Points, in no order, along strands that fork and pass close to each other.
Points whose rows are less than 41.6 apart are linked; no others are. Some points are linked to none.
dit: [  31  -12   29  -52   11 -102    8  -53  -20]
Sof: [ -8  13  29  82  -5  53 -58  27  24]
faz: [  9  10  31 100  -3  51 -68  18  25]
lerif: [-10  48  19  17 -13  68 -60  31  13]
dezig: [-13   7 -19  61  -7  67 -45   8  24]
zuter: [ -3   9 -42 -39   2  25  19  17  -2]
Dod: [-26  57   8 -34  -2  35 -14  52  -1]
muko: [-19 -35 -23  -2 -14 -25  49 -22  12]
buv: [ -3 -37 -19 -19  -9 -37  50 -36   3]
Nik: [ 12  23   6  74 -11  75 -69   2  16]
kalo: [-20 -43 -36  10 -12  -7  45 -20  17]
pel: [-29  -8  28  92   2  32 -36  37  33]
goke: [ 68 -38   9 -50  32 -77   6 -66 -40]
povi: [-51  19  30   5 -11   6  13  41  14]
Porit: [  0  15 -10  68  -9  74 -59   4  21]
sib: [-24  29  44  39 -10  47 -48  48  20]
nizu: [ 61 -28  -1 -55  24 -69  23 -55 -40]
vebit: [-47  31  44  15 -10  29 -20  55  17]
debat: [-11  16  30 -46  -9 -76  38 -16 -11]
vimo: [  53   -9   27  -56   25 -101   -3  -49  -37]
Berom: [  3   6  30 -50  -6 -89  31 -31 -13]
luk: [-11  -2 -50  25  -6  64 -24   5  23]
geb: [-20  52  19  -3  -8  59 -44  42   9]
Lafi: [ 32 -20 -19 -52   7 -43  47 -31 -21]
Besan: [-26  20  31 -40 -12 -59  42   1  -8]
lodob: [-36 -29 -31  37 -10  14  26   1  27]
Dak: [ 66 -10  23 -55  33 -98  -8 -46 -53]
Nevak: [ 18  33  24  68 -16  75 -73  10  14]
lumon: [  5 -32 -59 -22   0  14  39 -12   4]
Guniv: [-27 -36 -40  22 -10   7  35  -9  23]
Tet: [ -8 -12 -61   4  -3  53  -2   3  17]
Guk: [-28  52   8 -40  -2  19   3  49  -4]
Suvut: [ 28 -40 -51 -39   7  -8  50 -28 -11]
fam: [ 88  -6  -4 -62  35 -61  17 -31 -80]
Pami: [ 43 -35 -47 -50  14 -12  48 -28 -22]
zonif: [-32 -11   8  89   1  36 -31  27  33]
far: [-47  24  29  10 -10  22  -5  47  16]
vuz: [ 65 -15 -20 -61  24 -44  38 -29 -52]
segib: [ 12 -41 -49 -24  -1  -8  50 -28   1]
Biret: [ 15 -28 -17 -38  -2 -42  49 -35  -9]
Bet: [-44  22  41 -26 -18 -47  39  12   1]
Biv: [ 54 -22 -11 -59  18 -54  37 -40 -39]
Bipe: [ 81 -15  20 -54  42 -88 -14 -46 -68]
Todo: [-32 -14 -12  77  -1  41 -22  18  31]
Lezu: [-26  52  13 -18  -5  48 -29  46   7]
bisa: [-17  21  39  60  -8  51 -56  40  22]
pes: [-37  29  47  31  -9  38 -35  54  21]
Nof: [-36 -27 -32  54  -6  29   7   7  29]
tizor: [-30 -14 -29  58  -4  48 -15   9  28]
Duz: [-18  -3 -35  48  -5  60 -28   7  25]
rutil: [ -5 -24 -61  -8  -2  34  20  -3  12]
gib: [ 20   1  32 -54   3 -99  17 -43 -17]
sefot: [-52  18  35  -6 -14 -14  27  32  10]
Topav: [ 83 -19 -11 -60  35 -53  24 -40 -68]
zanik: [ -1  39  19  40 -13  72 -66  22  15]
katan: [-51  17  37 -14 -16 -30  36  22   8]

A fork is a point with three links. Follow the links from the first point to the second and name the forks in between, in order.
lodob, dezig | tizor, Duz
Topav, Lafi | Biv
segib, tizor | Duz
pel, Guniv | tizor

A fork is a point with three links, a tip a point with one. Leave the first point through the second and follow the links. Name the first fork or tip that comes.
Guniv, lodob | tizor
Pami, Suvut | Duz
fam, Topav | Biv
far, vebit | faz
tizor, Todo | pel
Nevak, zanik | Guk

Follow the links from the first point to the second, and from the first to the third. Name the last point that the two ways share.
zonif, lumon, Porit | Duz
lumon, Nik, lodob | Duz
buv, Topav, goke | Biv
lodob, dezig, pel | tizor
